A landscape with many peaks, sampled at points; each row gives a point and its height.
From any point a climber steps to the highest of the 2 points nearest to it. It stops when none of these is higher. Distance is the straight distance between rows; heights are no part of it.
Z_822: [169 116  93  74 161 150 147 112 142 129 120 126 185  98 107 170 143 150
 139 104 120 134 105 100 115 154 121  55 140 148 124 190 127 178  73 137
 164 111 108 207 132 126  82  86 150 125 164 170  71  90 161  69  71 141
 159]  h=1.34
Z_632: [154  81 105 124 101  73 119 174 106 150 115 108 102  68 128 137  93 128
 103 148 140 119  94 124 127  96 168 170  94 180  85 102 117 122 154 134
 121 117 122 102 156 157 125 166 141 143  96 124 183 136 150 207 103 138
 212]  h=1.39
Z_959: [150 156 161 109 136 108 112 126 181 140 120 161 186 159 153 190 132 109
 132 123 149  90  91 105 147 184 135 165 165  57 110 128 115 134 132 161
 128 168 119 143 101  70 128 133 189  99 120 118 131 118  85 112  58 110
 184]  h=3.21
Z_415: [129 150 116 119 156  68  95  93 138  69 137 132  58 176 142 118 149 125
 119 119 137 177 140 134 130 116 160  93 106 112 182 157 121 173  98  93
 108  58 145 136 153 144  78 135 111  97  90 150 122  97 133  99 138 110
 107]  h=3.95
Z_200: [144 127  82 134 100  75 154 178 122 160 125 119 112  90 159 133  95 108
 132 144 139 125 138  77 121 132 155  46 127 157 104 125  85 127  87 188
  87 152  85 109 111 110 131 171 136  96  82 108 145 107 152 152 109 125
 144]  h=7.78
Z_57: [116 145 110 123 136 132 124 108 110 109 153 176 114 108  86  89 141 107
 163  82  82 140 186 125 162 110  94  96 109  88 110 163 107 117 115 118
  89  95 147 188  97 136 120  99 102  84 147 154 109 118 141 108 139 164
  97]  h=3.39
Z_977: [189 140 112 106  90 104 115 193 128 137 154 144 144  73 147 137  74 137
  97  83 160 164  97 123 123 129 176  99 136 151 102 148 100 145  94 142
  98 133 145 131 120 139 136 186 150 152 127 168 197 156 138 112 101 146
 112]  h=1.57
Z_227: [130  78  63 135 128 133 166  93 155 154 112 112 128 131  59 138 102 137
  94  75 132 163 121 137 109 125 147 123 176 156  72 124 148 135  93 121
 151 124 105 145 110 118  89 148 149 123 160 128 116 136 138  89 113 110
 121]  h=5.01
Z_285: [ 91 143 157 157 100 178 145 116 150 130 107 109 155 136 169 120 129 137
 102 146 166  92  78 110 118 135 146 142 118 130 165 107 147 120 150 162
 114 154  97 107 142 137 150 156 126 192 126 138 135 132  99 131 145  99
  81]  h=3.94
Z_438: [158 158 120  90 159 139 100 134 167 125  89 141 159 114  94 125 175  82
 128 115 144 132 116 174 132 132 141 141 102 114 116  82 118  87 141 167
 114 123 153 150 132 113 124 120 131 116 139 183 194 109 143 106 153  70
 107]  h=0.56
Z_807: [144 127 108 134 100 135 157  99 165 196  93 112 191 126 124 133 109 145
 109 150 132 106 131  72 112 174 108  86 166 158  87 120 106 124  71 144
 120 185 108 139  98 140 155 186 178 147 162 102 144 144 124  98  97 139
  97]  h=1.99
Z_645: [129 102 116 179 189 204 154 162  84 151 124  81 125  77 112  84 136 121
 163 138 147 145 159 168 129 141 108 113  89 114 153 154 134  76 168  53
 143 121 166 198 107 117  96 118 114 119 171 152 139 117 178 114 166 122
  87]  h=3.41
Z_138: [114 127  66 178 140  99 162 130  51 108 167 136  96 112 123 124 102 129
 133 123 144 161 167 109 127 139 122 110 119 150 127 167 123 127 115 102
 114 117 169 156  68  72 107 116 130  74 136  99 152 119 117 119 153  83
 105]  h=5.03
Z_83: [ 94 126  94 132  52  98 154 160 111  99 152 188  81 103  99 142 106  90
 135 106 120 147 154 101 161 135 147 102 120 105  81 113 119 156 118 171
  98 144 144 140  65  66 135  98 117 121 109 110 178 108 132 154 130  90
 124]  h=4.80
Z_151: [168 111 161  97 119 105 118 117 144 156 129  95 182 144 175 154 158 133
  98 196 163 106  82 112 121 139 104 194 161 124 139 117 134 147 158 106
 116 171 139 116 175 145 164 112 162 147 119  62  94 159 113 144 141 163
 182]  h=3.01
Z_91: [121 128  50 183 125 148 153  99  85  95 148 140  79 144  77  81 118 150
 137  84 125 163 180 143 136 134  99 144 130 102 117 147 139  88 112  96
 132 108 163 157  61 107 116 151 156  84 164 141 150 113 133 104 158  44
  66]  h=4.42
Z_318: [ 75 161 169 125  91 103 113 148 143 149 114  96  93 164 186 125 144 102
 129 140 131 119  96 141  98 131 119 142 137 149 160  81 130 134 171 150
 140 149 120  37 168 132 165 144  90 179 131  99 165 153  94 209 129 141
 133]  h=3.40
Z_655: [142 101 146 132 218 179 113  96 134 152 125 116 144 122  71 133 150 114
 111  85 119 148 145 158 171 193 129 196 171  94  79 133 172  95 161 105
 159 126 180 180 129 115 127 135 148  90 139 117 134 115 123 116 123 131
 139]  h=5.06
Z_77: [ 80 150 141 125 130 138 130 150 130 138  87  91 119 146 145 130 172  99
 143 138 127 104 134 152 106 104 120 180 126 135 152  71 130 126 169 148
 172 131 142  99 137 100 161  83 117 144 119 105 150 122 125 165 152 128
 147]  h=3.00
Z_799: [116  92 116 143  78 126 105 124 104  49 130 114  20 145 133  87  96 125
 138 127 125 124 114 131 126 107 137 121 109 146 178 114 139 154 147 106
 126  99 104  57 142 130 143 145  69 129  90 144 128 109 135 201 149  98
  98]  h=1.19
Z_292: [203  79 134  47 146 128 106 135 117  95 160 114 163  84 123 156 161 146
 131 176 180 120 100 122 142 134 113 200 139 122 149 172 185 158 132 146
 137 133 136 162 170 148 108  64 143 125  92 135 127  99 119 113 116 132
 224]  h=3.67
Z_746: [164 127 174  80 163  87  70 157 107 118  98  95 131 184 114 135 170  80
 119 160 142 166 122 170 141 148 112 142 142 124 174 121 102 124 171 139
 164 112  53  10 193 181 149 108 138 182 117 152 158 111 119 174 115 119
 147]  h=2.16
Z_834: [151 126 105  95 201 125 109 132 133 204 124 130 186  85 106 157 140 103
 122 148 101 144 117 138 136 135 153  71 106 145 119 129  90 129 110 115
  90 125 119 167 103 123  66 159 149 104 142 146 134 105 177  70  84 139
 147]  h=0.87
Z_578: [157 122 136  58 171  91  80 152 114 113  89  93  81 149 100 168 147  74
  99 131 125 192 123 150 114  92 149  99 119 149 168 106 100 142 159  92
 142 109 107  59 177 170 121 143 112 193 123 129 144 103 143 174 128 178
 173]  h=1.89
Z_269: [ 58 195 148 129 205 185 117 149 149 152 133 141  85 184 104 110 151 104
 155 107 138 194 179 139 141 145 124 155 147 122 105  91 117 125 178  94
 156 113 126 161 119  90 122  96 136 108 138 110  87 117 131 140 167 158
 139]  h=5.60
Z_531: [174 151 174  88 180 104  53 170 127 157 113  95 152 167 162 156 143 124
  87 167 201 162  98 145 114 132 132 168 134 123 190 131  98 125 144 130
 133 139  95  33 193 203 161 162 157 176 114 140 144 104 141 163 128 143
 153]  h=2.41
Z_477: [ 65 116 135 211 148 164 152 118 117 146 114 104 135 116  89  51 120 134
 161 158  97  94 166 157 131 152  99 194  93 120 131 102 141  61 164 108
 138 159 170 117  74 108 104 128  90 119 162 132 167 138 120 144 164  78
  68]  h=3.19
Z_615: [163 119 102  85 129 144 139 131 148 124 126 165 178 122 122 161 140 160
 135 116 119 136  44 118  85 123 121  68 109 139 155 201 124 171  89 143
 111 116  90 133 150 166 113 116 138 161 134 172  64 105 167  78  69 179
 132]  h=1.53
Z_823: [ 99 168 156 158 100 138 144 131 174  48 115 111  43 219 161 118 141 108
 132  99 144 175 135 102 134 165 136  96 128  96 151  92 140 120 165 107
 156 133 118 124 149  97 164 120 144 147  83 127 126 120  81 160 169 129
 106]  h=2.79
Z_59: [ 91 136 118 147 117 104 125  94 112 173 154 135 112 119 114 109 109 150
  96 132 104 126 191 139 115  81 122 121 150 168  87  92 136 139 112  83
  94 100 165 165 106 129 136 146 137  90 138  94 128 159 106  91 152 125
 119]  h=6.18
Z_670: [138 107 131 116 163 135 101  94 154 154 117 125 146 139 140 128 131 149
  89 157 120 133 122 144 110  77 146  89 100 164 171 140 125 144 117  78
 113  89 105 103 159 206  81 186  94 157 137 148  59 119 166 105 122 161
 108]  h=1.23
Z_309: [140  69 101 151 173 185 156 115 116 155  99 102 119 109  16 121 111 115
 108  85 113 159 144 155 156 154 144 157 148 107  73  97 162  76 147 100
 176 133 158 148  92 101  88 150 129 145 150 113 130 142 145 109 139 119
 133]  h=5.75
Z_346: [122 135 144 118 127 135 153 114 142  74 146 116 110 119 123 106 162 111
 168 118 120 131 107 140 127 117 108 133 104 133 185 175 153 167  99 118
 148 124 117 116 172 108 130  71  91 144 142 158 101 110 136 132 173 115
  83]  h=4.86
Z_625: [ 86 168 109 189  78  70 162  89 133  99 153 187  75 144 178 110 114  95
 180 115  66 122 172 145 113 104 110  85 123 114 110 130 124  87 129  99
 116 124 152 153  81  82 119  96  73  77 142 111 148 172  96 114 137 119
 101]  h=2.68
Z_500: [145 105 117 107 153  92  91 157  79 136 116 101  60 128 105 161 111 103
 122 123 122 175 118 161 137  99 192 139 113 162 118  93 107 124 178 108
 143  99 133  53 154 122 101 144 109 135  78 104 147 139 154 181  92 168
 193]  h=1.63
Z_469: [118 129 101 112  55 115 174 108 178 142 152 152 180 121 129 119  99 151
 108 131 126 107 127  80 118 133 104  56 128 145 114 134 110 165  59 146
 117 138  91 159 101 134 147 154 170 124 155 128 143 112 120  80 104 117
  82]  h=1.78
Z_376: [166  93 154  90 161 156 114 151 119 125 144 101 173 147 168 147 150 119
 115 200 159 122  89 137 125 158 112 210 146 128 198 171 160 168 161 119
 166 139 122 120 176 128 130  73 148 132 104 127 112 115 120 137 135 127
 163]  h=3.35
Z_110: [100 164 172 128  60  91 152 138 170 110 123 135 114 140 148 114 133 126
 123 142 116 134 113 102 108 120 139  59 133 149 118  97  97 173 111 127
 111 126  76 115 163 118 134 109 107 140 114 126  92 143 107 131 142 155
 126]  h=1.31
Z_915: [105 136 140 129  77  38 108 168 176  77 124 173  97 185 169 124 170 118
 125 189 176  88  80 133  82 103 151 161 114  85 151  93 152 137 145 188
 117 139 118  48 172 110 180 134 123 201  95 155 166  91  91 169  85  88
 185]  h=3.36
Z_262: [157 107 140 174 114 187 105 139  68 133 122  58 133  80 155 110  71 139
 132  99 122  90 104 130 111 119 111 140 100 147 140 160 118 123 131 101
 150 138 120 126 176 183 132 145  79 130 154 152 127 184 137 193 165 144
 104]  h=2.71
Z_430: [127 111 143 123 168 121 117 117 122 129 136 156 114 107  61 106 134  94
 159 108  62 164 161 178 166 123  99 101 122 114 133 161 121 119 135  90
 145  80 117 150 141 164  79 114  70  60 138 155 100 153 135 107 136 172
 135]  h=3.03
Z_223: [165  89 126 113 154 106 110 156 100 163 114 113 144  47  85 157 126 102
 144  93  85 146  87 149 139 118 146 127 104 179 119 144 121 113 131 123
 174 112 129 111 121 171 117 139  97 131 171 164 115 185 167 120 119 188
 161]  h=2.46
Z_495: [ 81 133 103 134  34  67 161 125 148  54 162 193  50 124 136 125 122 118
 165 131 103 110 112 111 124 118 139 101  75  81 136 127 152 147 113 176
 117 114 122  94 111 103 126  95  90 127  91 149 171 108 112 160 106  98
 111]  h=4.12
Z_273: [115 157 130 140 164 144 138 125  81 150 136 145 145 154 104 122 102 154
 111 103 152 156 207  87 160 115 107 123 175 121  39 133 119 152 102 133
 146 121  89 149  44 107 115 134 191  96 130  94  96 121 131 105 143 118
 128]  h=2.00
Z_842: [198 127 112  86 108 129  95 186 110 126 122 122 142  99 133 128 122 166
  95 117 182 133 101 102 112 110 160 123 137 166 124 118 104 126  83 177
  77 135 103  95 134 186 159 174 167 161  93 161 146 121 136 127 114 130
 115]  h=1.82
Z_46: [145 106 129 145  88  41 108 135 190 100 114 141 116 165 117 125 145 127
 122 158 168  95  71 143  87 119 132 217 148 115 135 102 151 117 144 144
 134 146  97  50 171 117 137 141 134 172 102 128 124 132 107 139 113  67
 194]  h=2.98
Z_587: [101  86  99 169 155 101 134  90 133 151  96 118 144  86  75  72 111 126
 168 169  66  88 136 177 129 103 125 163  78 156 149  84 141  57 144 108
 160 130 130 104  80 134  75 148  80 119 159 147 173 121 147 106 140  67
  92]  h=2.86
Z_26: [ 87 148 159 198 117 174 105 160  62 143 143 123  67 139 132  92  95 120
 161 111  87 153 173 140 139  98 114 115 115 132 128 134  75  80 161 106
 138 108 120 152 124 137 148 122  78 123 165 138 141 165 117 190 189 142
  89]  h=4.13
Z_211: [ 88 160 119 125  43 120 157 136 175 117 154 167 124 110 140 127 103 124
 120 116 127 108 119  80 109 122 106  16 102 119 114 157  94 212  80 115
 131 148  83 167 127 116 100 101 124 126 152 149 112 129 120  88 111 120
 100]  h=1.56
Z_325: [132  83 125 132 102 136 153 127 107  51 138 103  97 114 131  95 158 160
 155 127 146  98 119 146 106 107 104 205 134 178 182 141 158 137 104 142
 161 133 147  94 149 131 155  90  85 149 144 155 110 107 130 138 195  91
 101]  h=5.50
Z_599: [ 96 133 122 128 128 117 128 132 135 150 152 158 130 120 148 168  92 115
 129 131 117 172  96 106 127 148 171  90 148 145 104 154  85 197 109 130
 116 118  96  98  93 115 120 138 167 117 111  92  66 154 149 104  61 189
 141]  h=2.49
Z_917: [130 195 160 117 152 157 122 143 150 110  89 141 131 151 112 120 157  79
 148  72 114 144 143 120 143 142 138  87 116  93  87  52 106 117 124 167
 138 136 114 135 127  91 101 110 130 104 142 175 157 116 139 125 149 102
 111]  h=0.40
Z_347: [115 126 185 162 111  96 112 139 132 141 132 101  85 206 180 148 129 117
 136 171 127  79  99 144 120 153 152 161  88 105 157  87 119 101 184 153
 141 137  97  12 180 129 155 153  87 163  65 106 143 149 106 219 101 113
 153]  h=3.02
Z_936: [177 161 103 124 160 112 121 149 142 146 110 126 180  84 131 147 147  83
 138 139 114 142 113 137 125 137 160  84 117 123 112 128  69 122 111 128
 115 140 160 183 122  69  78 117 147  96 163 159 179 101 154  87 124 110
 124]  h=0.72
Z_362: [154 156 172 142 132 165 137 149 151 129 123 142 181 159 120 139 124  96
 139 117 148  90 124 121 164 191 109 191 168  47 112 122 150  80 134 162
 135 169 143 134 115  82 144 101 172 103 116 132 137 148  85 123 142  83
 136]  h=3.56
Z_901: [180  88 128 116 140 125 169 145  85 188 108  88 178  90  90 120 113 120
 104 154 155 103 132  99 170 163 146 137 156 171  87 127 112 103 111 167
 130 183 101 137  90 125 123 128 143 136 126  75 164 132 128 149 159 132
 167]  h=2.52
Z_839: [173 108  55 144  50  61 176 131 116 112 157 161 130 119 175 129 101 175
 119 133 162 103  97  88  51 101 126  69  99 178 125 178 120 135  53 160
  93 129 107 108 157 166 125 178 144 143 116 155 121 113 148 120 107 121
 100]  h=5.74
Z_923: [150  87  52 157  63  77 186 167 101 151 139 135 126  64 154 129  86 146
 143 126 126 135 114  77  85  98 126  60 127 195  98 169 128 118  67 151
  95 146 102 134  94 153 146 158 138 103 102 125 108 122 161 128  90 149
 123]  h=6.58
Z_905: [ 96 134 183 161 121 192 175 126 164  79 126 118 161 121 113  64 146 131
 150 157  97 103 128 160 140 145  98 117  96 102 170 157 134 127 141 127
 179 146  98 125 168 104 144  81  94 172 149 174  85 129 114 139 184 131
  63]  h=4.33
Z_363: [103 172 147  84 121 142 117 126 117 122 120 165 163 133 129 145 111 154
 126  93 175 136 169  72 183 150  93 104 167 112  94 117  94 172  73 140
 136 128 128 173  66 130 158  97 212  90 138 123  92  88 129  83 115 101
 151]  h=2.28
Z_145: [110 137  65 143 162  98 136 110 111 104 149 121 100 105 112 111 138 101
 133 112 128 190 153 123 123 117 138 110 116 147 154 155 118 141 101  80
 121  73 156 160 114  80  58 119 102  77 138 148 144 110 144  87 158  92
 132]  h=4.50
Z_545: [108 145 140 125 138 144  94 129 122 197 126 107 112 125 100 116  98 123
 105 122  88 160 176 160 140  74 150 150 140 161  64  66 109 125 175  85
 124 106 134 150 120 158  79 167 122 101 155  97 108 169 138 108 143 168
 139]  h=7.35
Z_651: [107  53  47 137  92 161 178 114 114 136 136 117 117 107  77 127 107 153
 104 115 123 138 104 136  69 125  96 112 144 137 115 151 191 149 123 125
 157 133 124 143  95  96 102 148 124 153 159 121 165 140 131 116 102 101
 112]  h=4.49
Z_164: [182  99 142  97 193 104  93 121 127 134  98 139 135  75  55 141 123 108
 149 111  74 144 129 173 169 103 174 114 100 116 102 141 128  89 129 108
 154  63 122 137 150 169  79 144  78 117 155 173 123 155 150  96  87 179
 180]  h=2.73
Z_163: [160 101 148 130 193 142 122 162  64 162 118  88 178  97 126 135 101 153
 104 140 176 142 144 112 169 153 160 174 139 148 132 146 110 113 127 124
 146 137  98 131 102 134  96 128 157  93 114  98 137 135 146 131 157 137
 138]  h=2.77
Z_460: [183 100 118  76 158 139 138  99 129 146 131 124 190  92 110 142 129 172
 121 121 127 143 142 117 134 138 105 123 157 169 111 168 152 127  91 117
 115 122 121 176 107 189 183 123 167 134 144 104  76 145 140  78 139 188
 108]  h=4.11
Z_909: [ 57 180 133 185 101  91 117 124 146 144 138 142 124 145 158  92 123 139
 123 135 146 134 160 143 113 114 105 133 138 199 122 132 110 147 115  72
 111 132 170 129 133 103 113 138 123 110 169 116 123 174 103  80 172 116
  86]  h=5.39
Z_928: [183  80 115 105 118  86 161 105  92 103 147 130 187 105  98 124 149 132
 134 150 134  70 139 146 140 136 101 190 137 114 120 132 149 121 114 184
 130 145 177 140  97 120 132 101 135  97 107 143 166 101 118 118 159  57
 126]  h=4.31
Z_425: [120 117 114  95 128 109 124 122 148 128 127 169 122 143 141 167 133 130
 126 136 118 126  86  97 108 144 165 126 142 113 110 150 121 167 112 178
  87 124 121  74 127 124 120 139 163 146  97  86  86 102 139 115  45 161
 182]  h=2.23
Z_713: [ 97 161 141 112  84  67 101 135 204  71 128 187 106 179 151 149 161 124
 105 174 173 133  67 128 115 119 142 119  98 106 169 103 118 193 129 129
 119 135 117  84 158 106 124 111 121 197 125 170 126  94  99 131 107  94
 118]  h=3.85
Z_734: [131 170 164  98 138 164 111 135 162 167  97 133 200 118 133 169 150 124
 107 156 138 100 115  94 159 176 115 130 166  64 108  81 102 117 103 151
 126 171 179 185  95 101 157 106 220 106 136  77 136  78  94  86  94 139
 180]  h=2.87
Z_935: [133 119 131 136 172  59  84  85 107 126 134 140 123 172 149 146 142 148
 145 114 131 101 136 135 126 117 127 222 152 126 121 123 145 101 149 155
 133 114 152  68 119 123 158 146 126 101  86  90 132 143 107 154 124 115
 181]  h=4.14
Z_300: [176  99 133  43 135 144 104 130 154 133 142 184 170 100 111 181 138 141
 118 174  94 138  74 135 139 117 130 126  92 118 142 187 141 178 143 118
 117 124 127 133 180 168 114  91 131 159 125 140 110 130 170 109  75 198
 183]  h=1.75
Z_374: [117 164 139 115 138 119  68 127 136 188 128 116 117 126 140 153 105 136
  87 131 127 157 130 159 125 118 160 166 146 148 117  84  97 142 162 102
 112 127 173 106 133 163 136 175 126 133 110  66 131 174 109 137  91 182
 141]  h=6.12
Z_532: [118 130 169 168 157 183 159 120 154 144  95  64 157 118 146  81 146 120
 114 194 123  80 123 151 104 123 106 102 103 154 149 103 124 123 119 155
 150 131  82 136 181 157 118 120  99 170 141 143 118 138 135 137 166 104
  62]  h=3.86
Z_23: [137 148 127 123 153 131  88 160 143 158 124 136 179 106 159 184  99 159
 125  95 111 170 119 115 124 134 146  61 136 183 132 154  86 174  89 117
 132 140  86 144 116 152 149 135 181 110 103 124  24 148 154  79  61 204
 142]  h=2.80
Z_38: [101  85  58 116  61 140 173 114 131  84 146 173  87 107 107 157 146 126
 117 103 132 130 137 107 119 131 123 130 141 102 110 134 171 164 121 120
 102 142 155 143  74  70 129 115 131 145 136  83 150 113 134 144  92  78
  99]  h=4.20
Z_20: [ 81 187 179 105  82  77 120 106 180 114 145 162  83 198 202 157 153 130
 116 150 141 132 123 137 126 105 148 101 130  84 176  76 132 156 165 116
  89 109 150  99 145  90 171 119 131 161  98 116 141 109  74 126  74 136
 123]  h=4.48
Z_704: [127 124 129 123 162 171 121  94 134 164 116  98 172 138 138 116 120 182
 113  83 136 126 146 128 110 113 103 116 160 138 115 121 123 108 123 121
  99 143 133 154 143 198 171 174 147 145 163 127  86 155 134  78 157 171
  83]  h=3.68
Z_136: [143  91 136 138 133 141 106 127 112 117 127 101  73 142 122 125 106 160
  79 127 117 132 124 152 115  93 157 133 111 153 160 111 119 154 151 107
 102  71  89  80 160 176 107 173  95 143 127 145 117 135 158 140 158 119
 113]  h=1.47
Z_516: [119 173 139 101 116 138 144 126 122 152 120 161 195  99 115 143 152 128
 106 120 140 120 164  71 154 141  90 108 170 126  72  83  96 137 112 163
 135 171 178 178  42  97 182  86 207 103 142  76 111  97 103  91 142 128
 160]  h=2.57
Z_123: [103 147 114 142 101 183 162 127 114 120 169 154 145 110 158 116 131 146
 149  97 116  98 161 122 116 127  86 102 126 101 125 170 148 119 128 130
 122 130 158 178 106 117 168 105 109 111 169 135 120 140 118 108 135 131
  92]  h=3.87
Z_213: [164 114 140 149 191 191 123 149  76 155 130  88 163  99 140 125 107 131
 130 123 129 128 145 128 149 144 131 128 105 139 155 181 128 124 126  81
 138 132 105 183 133 135 102 124 115 119 141 122 122 151 174 148 153 150
 119]  h=3.04
Z_316: [142 114 134  98 124 142 141 127 119  75 140  97 173 104 115  98 169 174
 146 176 169  93 137 134 127  94  89 201 130 118 161 136 178 117 110 189
 162 119 164 134 146 147 139  93 116 151 129 189 163  97 103 103 168  77
 110]  h=4.82
Z_330: [178 113 144 101 201 113 109  96 138 164 113 139 158 137 140 164 127 146
  93 177 118 125 136 131 150 134 173 114 112 135 128 158  96 131 114 103
 107 123  91 137 149 173 102 183 140 130 125 106 118 104 169  85  85 150
 133]  h=1.04
Z_994: [ 86 164 158 130 145 208 130 121 170  99 121 140 151 168 165 140 144 132
 120 130 156 134 118 119 140 198 128 128 142  93 144 132 145 176 138  71
 131 134 150 185 133  80 150  93 177 110 145  84  88  95 111  79 127 150
 131]  h=5.65
Z_7: [ 70 142 121 160 127  69 126  78 138 118 137 134  79 181 180 131 139 145
 131 107 143 134 132 134 104 110 131 169 153 166 151 116 145 144 129 101
 119 124 143  89 117 123 126 151 134 130 119 107  88 148 107 127 133 106
 136]  h=4.70
Z_461: [158  78 169 161 155 116 106 115  93 161 123  89 146  55 133 139 107 146
 151 126 103  94  89 160 127 125 141 173  89 176 134 147 139  89 127 115
 170 135 146 112 137 174 130 151  87 137 171 143 127 202 158 182 115 177
 136]  h=2.42
Z_162: [124 138 107 153 118  95 124 120  78  95 138 131  89 139 169 116 100 139
 143 139 111 100 150 120 120 133 122 120  93 135 136 121 139 103 129 152
 106 112 166 129 117  95 122 124 119  85 103 134 183 121 135 145 152  76
 131]  h=5.73
Z_790: [144 121  86 159 149 122 133 131 103 152 124 142 124 138 151 133 109 114
 130 147 127 105 106 104 117 142 176 113 124 146 122 134 112  91 125 166
  99 143 120 101 106 115 112 157 148 121 115 111 186 113 148 144 110  79
 118]  h=6.56
Z_514: [ 89  90 109  98  77 119 133 152 126  83 141 135  42 113 119 124 142 120
 149 126 129 136  82 109 110 114 164 109 121 146 155 137 131 164 113 140
 101 111 105  75 138 137 142 117  99 179  71  91 113  92 157 209 106 143
 141]  h=0.93
Z_423: [163 149 177  61 132 124  50 142 131 176 127 100 201 157 176 169 152 169
  99 164 189 123 106 105 128 115 117 171 126  85 180 100 117 149 159 137
 110 153 100  83 161 178 178 136 169 165  79 100 119 134 125 147  96 175
 183]  h=2.72
Z_753: [186  66 120  69 153 108 120 134  98 100 136 127 141 102  83 140 153 152
 126 125 146 107 125 156 158 131 121 225 135 141 129 144 184 124 142 119
 177  92 148 121 145 178 123 121 120 121 126 168 117 139 120  94 138 134
 169]  h=4.10
Z_628: [134 152 118 119  76 127 131 147 166 108 108 137 106 102 102 133 143  98
 173  62 106 123  99 112 117 137 148  77 129 128  99 115 106  99  84 171
 123 170 127 133 141  96 126 133 103 143 135 193 164 156 132 137 126 132
 111]  h=0.23
Z_253: [ 70 174 112 155 108 120 164  89 144 114 152 166  79 145 101  75 146  92
 177 111  60 126 200 120 153  84 108  57 114 108 123 124 124 102 130 102
  92 109 161 179  73 118 133  84  97  96 134 107 103 123  94 145 149 132
  94]  h=2.99
Z_217: [104 150 184 125  97 218 144 110 172 130 162 136 176 145 173 144 134 162
 106 143 144  95 116 123 123 158  85 149 160  47 173 128 180 147 144 129
 114 148 149 179 144 130 163 114 172 157 127 111 109 125  79  94 125 129
 125]  h=4.93
Z_712: [ 98 169 147  96  97  97 102 104 161 148 105 156  70 181 151 147 145  94
  87 110 123 136 133 164 140 110 146 149 142  86 100  53 124 134 184 126
 100 121 177  83 150 125 151 165 129 142 102  96 161 146  83 136  87 130
 157]  h=5.20
Z_287: [100 169 142 174  83 102 155 143 153  39 123 178  77 177 180 138  91 107
 156 153  93  98 111 114 128 133 154 101  77  69 161  86 147 114 170 189
 145 119  89  94 127  71 145  94  83 134  87 160 177 147  61 159 117  84
  91]  h=3.58
Z_357: [ 79 187 152 146 176 193 110 150  94 155 133 101  81 140  99  84 145 106
 147 106 104 168 207 150 142  73 110 112 128 131 104 117 107  61 165  81
 141 109 155 154 127 152 140  97  99 118 163 114 110 126 115 178 176 185
 121]  h=4.75
Z_389: [ 58 180 169 131 195 226 121 145 124 143 123 128 151 162 147 110 162 139
 125 134 140 153 158 145 137 154  95 134 137  82 114 121 137 138 176  83
 151 119 172 188 136  71 141  93 159 123 152 115  87  96 147 123 158 158
 120]  h=6.49
Z_552: [ 90 158 146 140 168 172 102 110 132 166 120 107 151 171 137 136 109 155
 139  79 110 147 153 114 124 108 144  81 166 159 119 119 117 127 118 106
 138 127  90 159 132 162 123 131 138 133 139 107   9 131 144 101 108 195
 133]  h=3.20
Z_582: [100 125 190 166 126 186 128 113 118 146 134 129 117 106 102  65 119 133
 150 159  77  89 185 155 171 136 109 161  97  94 117 119 119 106 165 110
 145 121 134 151 116 122 138 130  83 102 153 135 142 141 127 177 189 112
  72]  h=3.57
Z_517: [176 127 129 113 135  84 109  92 117 119 154 154 124 161 192 148 114 150
 116 139 131  95 106 149  72  95 132 127 117 131 149 174 152 158 106 133
 104 114 129 104 181 141 111 141  98 135 130 151 130 123 124 143 112 141
 149]  h=1.76
Z_711: [ 91 120  95 127  86 138 168 144 109 182  95  93 175  60  89 124 102 122
 101 140 136 132 127  93 122 144 134  78 177 199  71 107 100 110  98 149
 127 199 139 159  80 122 137 148 157 133 133  74 177 148 142 127 144 138
 127]  h=2.26
Z_536: [ 92 148 175 171 107 163 166 141 163  70 113 145 100 185 179 132 140  87
 135 152 131 127 139 128 135 146 150 113 121  70 157 100 146 139 163 121
 152 130  79 117 141  60 114  75 113 146 122 128 153 132  96 146 164  75
  96]  h=3.17
Z_881: [153 128 150 125  89 188 141 111 143 135 145 118 177 141 171 125 139 173
 119 148 147  88  98 116 113 150 107 114 117 110 161 160 168 124 122 158
 106 165 133 154 159 150 166 118 131 150 134 155 144 134 118 113 143 116
  91]  h=4.38
Z_368: [140 162 151  99 112 122 137 140 144  92 114  89  54 193 144 101 153 113
 124  91 142 130 151  89 146 130 140 123 155 111 120 108 138  93 133 147
 106 113 133  95 150 154 190 134 141 147  86 109 126 119  93 164 149 146
 124]  h=2.43
Z_836: [105 105  53 191  82 108 179 112 119 105 129 133  54 109 121 123 105 124
 162  79  83 115 113 150  90 109 114  87 134 151 141 177 147 107 114  96
 113 132 128 138 142 112  83 142  48 107 127 130 112 151 131 154 100 128
 122]  h=3.49
Z_15: [161 150 149 129  97 101 110 135 141 105 126 109 135 137 138 114 127 139
 114  87 190 108 122  77 139 141 122 149 163 107 119 107 115  84  97 178
  85 139 104  91 133 190 197 179 161 127 106 137 108 140  79 124 138 134
 115]  h=2.11
Z_86: [133  47  63 169 115 152 145 117  58 117 134 102  93 100 109 125  67 167
 151 108 122 109 130 119 100  99 115 107 134 163 133 163 153 133 113  91
 142 102 118 126  97 132  92 172  88 118 149 128 122 136 171 137  97 116
 116]  h=3.98
Z_49: [164  85 153 107 159 129 132  96 116 155 148 120 187  99  86 119 130 150
 129 108 122 124 127 152 156 157  91 195 165 125  91 159 155 122 122 138
 169 119 147 177 123 156 139 113 141 125 135 118  98 144 125  87 138 159
 145]  h=4.54
Z_789: [104 123 120 153 159 151 131  95 127 107 111 102  96 135 119 132 155  90
 170 130  66 123 144 166 127 111 111 182 107 124 157 101 169 110 183 128
 163 127 161 147 133  67 102  78  80 112 143 135 149 128 154 151 144 122
 123]  h=2.70
Z_336: [147 138 141 125 153 104 115 111 106 112 135 132 179 168 104 135 136 115
 123 111 149 122 147 123 178 147 108 230 151  89 107 120 140  90 138 178
 133 137 154 119 107 116 152 102 143  65  97 122 148 131  94 107 169  71
 155]  h=3.91
Z_719: [114 104  87 196 164 184 136 134  84 123 129 115 101 106  68  78 118 118
 146 102 111 173 220 149 147 126  86 112 100 101 107 136 120  66 158  77
 143 113 158 200  94 105  72 130 106  74 146 147 134 107 152 120 180  91
  82]  h=3.84
Z_371: [180  89 116 103 106 103 128 124 147 136 162 158 144 125 150 153 119 138
 126 161 109 108  79 130 144 152 123 131 102 104 122 188 148 142 114 158
  95 126 127 121 157 126 108 122 147 131 117 133 129 112 145 156  72 142
 183]  h=1.98

Where does a climber stop that starts at each point below?
Z_842 | Z_83
Z_500 | Z_49
Z_587 | Z_389
Z_273 | Z_325
Z_917 | Z_136
Z_425 | Z_49
Z_363 | Z_325
